Each row is a point on a tangle of strands that fork, close into loops and nearly touch. The rows are in no order.
In the rows, zero is written as 128.
Points whose rows are less than 106 apart are linked; no others are. Some points are linked to none.
gidas: [ 96 158 146 185 114 106 175 163 140 153 137 129 102 148 171 144 160 124
 128 145 171]
niz: [137 140 153  86 164 132 104 146 120 168  89 128 169 165  89 149  32  97
 121 112 102]
boso: [103 163 165 183 102 148 128 100 113 155 125 143  84  82 132 142 143 171
  73 181 137]
tar: [127  89 112 130 136 133 117  75 160 132 144 140  93 125 134  96 204 140
 134 149 130]
Beme: [128 117 130 133  75 122 113 167 131 143  94 150 136 155 135 133  91 113
 175 135 120]
Zodam: [ 93 130 125 169 105 101 108 128 107  98 147  90 102  90 128 145 186  85
 171 114 164]
Ladop: [133 107 149  95 125 173  95  71 122 151  92 143  96  74 122 143  93 160
  94 144 100]
nagam: [121 146 158 170 155 128 122 107  94 154 152  74 135 106 130 123 165 154
  54 170 143]
duza: [186 100 147 111 219 138 115  84 151 151 106 107 140 155 115 124  94  85
 117 133  91]
mumag: [124 111 113 117 112 125  97 128 105  98 105 133 163 106 101 126 105 149
 150 119 117]
sig: [122 163 150 191 142 166 128  76 146 103 126 182  98  72 133 131 144 190
  57 165 135]
Nusaz: [ 95 138 156 172 170 115 152 137 120 170 134  99 106 148 176 147 145 105
 122 153 155]
lep: [108 155 109  96 108 112 155 201  96  98 172 122 148 125 133 138 104 158
 160 108 146]
fozub: [ 78 157 134 124  43 135 138 169  86 140 139 131 116 137 119 130 119 175
 138 148 143]
guzo: [116 139 126 110 163 164 127 122 124 105 122 188 125  89 133 125 113 196
  62 141 109]
tet: [124 175 168 211 161 150 126 149 105 111  73 132 112 112 135 108  76 116
 112 166  93]
pesok: [155 133 148 200 137 135 128 132 118 156 130 127 120 133 147  99 125 147
  74 175  90]
voke: [ 98 140 161 172 173 121 112 118  91 145 118  72 129 150 151 146 115  85
 131 132 138]
veno: [ 92 122 127  84  57 100 144 137 130 166 158 124 100 147 136 168 159 142
 172 118 169]
Mitu: [106 116 121  40 109 157 151 123 110 157 132 130 124 143 102 130 105 166
 111 130 140]
nugaz: [124 110 121  93 176 117 113 101 129  68  97 100 164 112  88 159  98  42
 178  65 137]
kulo: [163 115  87 107 157 122  96 125 148  63 166 146 145 119 117  92 148 147
 159  89 107]
ripap: [120 119 118 123  52 140 163 139 137 160 117 154  89 156 156 111 136 136
 120 153 122]
raf: [149 146 123 110 128  81 131 190 125 130 128 118 172 177 129 158  59 111
 169 101 125]
Zalev: [111 157 134 158 164 169 118 100 158  66 130 215 107  97 131 108 144 183
  88 132 131]
maran: [119  95 150 115 110 131 104  60 123 144  93 146 104  98 129 169 148 149
  99 156 142]
Dugun: [141  98 108  94 129 137 165 115 177 125 124 179 103 143 152 116 145 137
 137 123 128]
Ritu: [166  73 100  78 144 109  94  90 155  86 154 110 149  94  92 158 139  91
 177  81 148]
gimen: [ 76 149 140 115 110 155 113 152  71 139 121 101 136 135 124 141  89 150
 143 131 135]
Zav: [165  95 113 137 112  71 108 139 134 124 138 110 154 109 138 170 151 102
 180 105 152]
Nuse: [179 111 151  76 187 140 141 108 174 182 105 136 129 143 127 144  62  87
 100 120  98]
Rilo: [153 111 141  77 118 190 109 104 139 174  83 165  93 105 113 118  71 136
 101 140  66]
dupu: [169 107 123  93 101 133 120 145 141 157  94 169 169 148 117 126  85 149
  88 127 105]
fime: [179 101 118  73  80 128 132 141 153 193 149 118 170 173  86 113  91 115
 125 114 122]
nutu: [190 114  72  77 175 131 111 117 150  68 190 125 111  99 117 102 156 114
 196  73 115]
gisa: [114 154 130  84 183 100 122 178 119 120 104 134 165 155  96 133  60  92
 164 102 110]
Madot: [105 143 137 223 141 104 105 125 120  95 124  83 134 104 117 118 183  78
 150 131 151]
vubu: [134 158 116 179  87 124 166 127 153 147 166 159 115 130 125  99 184 185
  67 158 141]
sifo: [120 108 146 152 119  81  82 124 127 143 116  82 142 133 144 177 150  66
 188 102 161]
vapop: [157 122 122 140 109  67 164 170 140 161 139 116 177 164 167 161 148 114
 112 116 152]
Duze: [137 145 158 102 117 167 143 146 103 198 123 104 121 165 156 138  59 129
  88 131  88]
buda: [139 163 155 176 128 143 143 166 112 136  99 155 118 121 145 107  94 148
  97 166  99]
disu: [ 97 168 144 216  95 133 113 109 125 127 127 134 109  88 102 116 182 149
 113 172 156]
roza: [164 152 101 134 124 114 169 202 138 112 130 143 147 176 133  67 102 136
 125 127  79]
rato: [168 135 116 213 135  97 118 154 146 120 153 100 138 159 130  62 171 114
 150 160  87]
busut: [145  78 114 111 176 162 108  53 146 129 129 108  97 138 125  88 162 122
 126 132 103]
Kasa: [191 107 135 144 197 108 119 103 135 155 132  91 158 172 134  94 126 127
  94 147  88]
Puse: [185  91 107  80 129 138 102 108 175 134 124 187 170 134 103 116 109 155
 110 112 103]
mufo: [136 126 108 163 179 132 137 139 159  75 126 158 113 128 149  86 140 120
 160 135 114]
Fil: [164  85 100  87 118 125 136  94 190 129 145 178 142 145 135 129 157 170
 106 111 130]
razeg: [137 129 122 154  84  70 178 166 168 159 138 141 121 150 182 148 173 114
 130 129 167]
Sipaf: [ 98 155 113 163 136 106 126  91 127  83 187 118 126  86 121 127 220 163
 107 134 170]
sim: [132 126 152  96 102 148 108 146 130 189 111 123 163 181 109 157  47  98
 138 118 122]
Ror: [106 143 126 162 165 124 153 105 134 120 179 107 129 110 125 115 190 176
  77 161 168]
zez: [ 76 156 119 165 134 159 140 124 105  81 149 108  77 100 107  87 167 126
 166 140 146]
Fuzer: [ 83 117 143 137 131 162 107 102  88  72  82 107 117 100 114 121 139  93
 146 118 122]
Pob: [195 132 153 165 167 120 130 128 130 167 113 114 141 138 162 121  97 133
  63 157  72]
senum: [125 124 101 114  93 159 173 147 166 115 101 179  77 153 149  86 132 129
 143 142 108]
git: [ 98 127 120 104  76 124 106 141 119 180 146  92 128 175 139 160 117 106
 179 108 146]
siv: [177 130  99 146 135  63 140 176 160  99 162 135 140 109 161 144 159 115
 180 111 143]
bug: [158 153 132 135 181 149 115 156 137 113  97 196 137 126 138  84  84 161
  70 138  57]
kaso: [111 117 133  97 184 140 122  99 113 100 120 138 148  98 127 139 120 165
  81 120 144]
Mivil: [103  97 138  92 162 137 111  69  99 101 115  96 158  97 113 171 138 122
  92 104 166]
sase: [126 101 153 146 139 118  99 104 119 168 103  96 140 159 145 151 118  86
 157 130 135]
Binu: [121 134 172  97 161 150 144 115 104 186 121  92 112 119 170 172  78 132
  89 133 122]
nade: [122  94 150  97  99 111 109  79 139 177 112 127 126 124 122 197 135 119
 140 130 176]
zavap: [106 118 139  93 100 152 100 118 109 210 140  76 143 177 122 165  92 120
 137 122 138]
Kekik: [152  99 106 114 161  99 102  97 127  51 130  97 174  90 115 167 144  81
 152  64 146]
tabe: [ 77 118 120 100 173 174 116  94 114  51  83 157 104  96 114 108 128  94
 146 103 118]
Kuv: [ 71 154 121 110 108 134 117 165  68  92 156  89 136 111 110 134 112 146
 174 106 147]
Sib: [152 132 156  92 192 147 127 115 120 164  98 128 122 110 150 147  61 131
  84 133  95]
vafu: [158 122  87  87  74 117 162 171 149 103 155 159 137 131 127 112 129 153
 143  99 119]
simam: [ 94 113 127  84 126 149  96 108 102 100 106  94 134 118  91 146  86  80
 185  82 142]
kob: [126 131 146 206 157 128 101  96 115 105 136  92 143 111 121 108 184 122
  91 146 125]
Zev: [160 145 105 182 119 105 159 175 126 135 153 118 155 172 141  67 145 134
 115 151  91]
Nimov: [146 143  95  83  77 120 183 196 139 119 133 140 144 179 138  94  90 126
 124 104 116]
dek: [152 137 110 126  90  71 150 197 140 148 161 117 157 170 162 162 119  98
 168  98 141]
rof: [142 160  88 110  71 105 188 218 115  96 182 137 119 117 145 118 139 149
 152 109 139]
Miden: [101 159 159 164  48 146 161 129 118 171 118 160  66 125 141 125 145 158
  87 170 120]
vepi: [169  92  76  86 162 101 118  89 159  88 186 108 121  93 129 140 180 110
 175  78 148]
Zevu: [137 113 109  57  48 142 153 131 126 179 152 118 128 174 109 118 119 147
 117 117 133]
Pati: [123 116 122 128  74 101 130 106 153 152 157 151  95 126 123 107 223 150
 133 158 130]
mupe: [ 94 122 131 148 115  90 105  87 115  91 140 105 132  84 117 162 208 120
 124 118 182]
Sos: [ 96 156 136 154 153 164 152 144 102 115 125 130 101 116 125  99 119 163
  99 161 137]
fome: [135 137 125 120 191 144 126 149 139 100 106 173 134 140 124  86 102 135
 133 137  83]
rili: [155 130 122 124  86 117 118 179 131 144  71 173 170 165 117 116  67 111
 136 124  87]
Kubas: [ 83 116 124  59 171 168 115  97 116  98  91 124 107 121  84 114 105  79
 173  94 126]
Ren: [109 154 132 183  58  96 125 130 138 140 153 144 100  99 112 118 202 146
 145 158 150]
Gepeb: [125  93 133  77 131 120 110  95 120 145 126 102 158 122 101 171 115 125
 129 116 169]
duris: [ 94 157 147 200 148 159 105 112 100  72  69 125 119  98 114 119 110  91
 121 138 115]
Zul: [ 82 164 141 217 150 174 140 103 109  71 108 103  95  94 109 101 158  96
 121 140 144]
Bado: [140 121 146 137 102 107 135 145 124 195 121 111 161 174 171 178 104 118
  89 125 136]
Zetor: [ 71 145 124 107 146 149 159 131 104  88 148 127  90 104 117 113 146 154
 142 133 157]
Tumu: [ 94 114 111  54  92 132 144 124 125 136 156 124  95 128 111 135 138 148
 176 117 150]
Gison: [142 128 105 178 135  97 122 157 148  77 140 145 139 105 137 125 150 124
 166 135 125]

A fork is a point with three links, a tip a point with one. Leave the first point through the second and follow the links. Name the first fork or tip that comes.
buda; pesok => Duze
veno; git => vapop
Zalev; guzo => Rilo
gisa; niz => fime
duris; Fuzer => kulo
Beme; rili => boso

A piece is all that can be reached along the links. How many separate loops has the piece of each point below (a circle has one, a figure eight two, a Y none), and how many tips (points with one link)?
roza => loops 0, tips 2
Sib => loops 1, tips 2
gisa => loops 0, tips 3
nagam => loops 1, tips 0
